Points on a hilly landscape, in no order, each with its height.
A ball rolls from a point to whichever of its 3 nearest points has the largest drop for the distance, and stops where none of them is lower. Distance is the straight distance between rows; heights are no part of it.
Tudu height 144: [120 138 112 105  66 167 123 115 173 128 143 116 129 149 109]
kip height 153: [126 116 142 166 156  99 153 110 108 134 129 140 142 119 120]
Vutup height 234: [103 156 102 142 145 105 111 139 126 118 108 125  79  99 122]
tatog height 112: [109 143  94 146 133 126 125 130 150 120 116 124 102 137  96]
visi height 233: [125 148 110 160 163 133 138 165 132 113 109 155 140 150  95]
Vopom height 402: [103 140 128 133 170  74 106 128 103 123 113 159 113  76 142]
koma height 370: [101  93 172 130 126 129 143  80 124 183 170 103 161  91 172]
Getu height 605: [ 86 126 132 122  87 167 124  97 143 184 170  85 130  87 181]
Nutu height 130: [103 122 113 149 154  98 134 116 127 133 121 124 103  89 115]
kibo height 276: [ 86  95 115 152 117  99 142  88 134 152 140 107  97  79 138]
lof height 320: [145 170  81  96 108 135 104 170 132  64  97 114  64 122 140]
nebu height 147: [143 128 156 118 182  72  84 151  65 100 110 187 160  87 137]
panun height 66: [127 109 172 134 142 157 156  92 118 163 159 100 180 134 157]
lerep height 167: [139 132 105  97  68 162 127 129 180 125 138 142 146 166  83]
Vuf height 180: [132 193 148  74  62 180 110 111 169 154 164 106 162 123 157]
vobur height 56: [132  99 134 163 150 122 163 111 130 144 137 122 159 160 108]
Munu height 106: [131 115 140 137 120 173 150 113 141 144 148 111 171 171 125]
Pul height 379: [105 166  89 120 152 122  86 159 122 101  96 133  74 120 135]
simi height 188: [113 148  98 144 161 121 118 160 137 115 102 142 123 134  99]
Lagi height 325: [166 158  76  80  86 127 129 162 161  75  99 123  71 147 103]
vob height 346: [109 140 130 125 194  94  82 150  96 113 107 168 127  87 131]
dor height 223: [116  82 158 142 132 119 151  77 118 164 160 117 162 112 152]
keb height 212: [104 108 128 160 141  73 138 101 119 137 123 142 121  93 128]
divub height 357: [115 176  87 108 156 154  82 205 127 102  86 167 125 154 108]
Nuna height 251: [169 100 166 156 137 167 176 135 117 139 129 125 174 206 111]
Zam height 293: [124  99 157 155 135  53 139  95 107 124 127 151 140  70 127]
Donum height 15: [ 95 109 112 121  70 158 123  94 152 164 156  69  94  97 184]
Punel height 29: [141 131 159 121 194  89 102 154  69 107 107 178 163 104 126]
Peka height 425: [100 139 118 121 169  87  85 135  97 115 114 143  81  64 144]
Far height 163: [126 129 104  84  50 158 120 109 177 118 142 109 107 148 128]
Gozo height 274: [105 115  94 136  84 124 128 107 149 130 130  84  71 106 139]
Git height 260: [164 123 113  56  48 138 134 133 184 102 131 131  84 156  96]
ful height 101: [113 132 110 145 126 137 139 128 155 126 115 117 134 150 101]
Miz height 107: [128 134 148 116 117 180 143 109 142 159 161 100 187 155 140]
Buf height 55: [101 128 109 157 144 113 141 116 140 136 126 119 116 122 105]
Duget height 236: [128 134  86 121  66 136 133 117 155 102 130  88  62 122 132]
goru height 129: [109  90 148 148 136 122 145  92 138 151 148 114 148 122 127]
zove height 14: [139 119 123 145 130 149 166 144 140 132 125 131 168 185  87]
mefuv height 127: [111 130 142 126 108 169 132  93 151 165 167  91 161 140 146]
bam height 110: [ 98 115 107 128  90 153 126  98 160 148 146  99 110 131 131]
pagag height 165: [144 157 134  50  61 170 114 123 190 139 158 116 150 141 120]
roril height 16: [143 173  78 101 114 135 107 186 151  80  85 148  88 147 100]
Tefal height 160: [162 170 157  66  80 192 130 135 169 154 155 130 187 157 128]
zev height 218: [175  77 182 158 150 128 175 116 103 141 145 129 157 172 128]
kelu height 262: [188  76 208 146 117 103 156  86  80 148 150 139 152 134 150]
kabak height 275: [195  92 197 151 143 167 179 138  95 163 152 124 148 216 141]
zuv height 290: [103 131 102 148 133  91 118 123 121 119 112 117  61  76 143]
dugo height 174: [120 130  94 115  77 152 124 109 163 119 134  97  98 139 120]
tur height 279: [112 124 113 109  65 163 114  96 161 145 158  80 101 115 151]
pemep height 50: [177 111 166 157 140  57 139 129  69 111 118 172 159  98 124]
negi height 448: [113 127 126 101 207 136  77 179  94 120 100 174 130 139 130]
meb height 97: [155 114 168 134 137 181 160 116 125 161 156 104 186 174 150]
mosa height 489: [127 147 119 120 205 147  98 208  92 114  93 174 160 161 118]
dadun height 283: [114 170  94 131 177 131 101 192 123 112  93 151 121 146 104]
femez height 249: [145 120 148 156 171  95 152 143  93 115 112 163 152 144 107]
togi height 193: [126 141 141 138 196 106 119 174  98 120  93 177 153 127 116]
rozo height 175: [128 151  81 114  99 134 122 146 161 109 108 123 105 151  87]
godu height 334: [104 147 122 119 190  99  93 159 104 114 108 160 122 108 123]
Megu height 314: [182  85 198 161 108  74 157  78  70 129 141 148 161 110 149]
zafi height 123: [135 156 132  92  84 183 120 104 168 159 157 104 167 147 136]
mun height 258: [169 105 156 170 164 130 181 148  95 135 120 142 146 177 112]
Sope height 248: [106 121 142 109 169  74  64 139  73 105 113 181 130  55 154]
Fav height 51: [171  81 189 163 135  93 163  95  96 130 135 144 154 135 138]
gub height 337: [119 149  77 129 117 114 118 150 119  76 106  79  41  89 166]
Peman height 306: [114 136  76 141 106 122 129 130 139  98 118  84  46  99 146]

Where does a ball stop that starts at each point below?
mun => Fav
gub => bam
Git => Tudu
Nuna => Fav
visi => Buf
Tefal => panun
Pul => Buf
pagag => panun
Munu => panun
dadun => Buf
Vuf => panun
vob => Punel
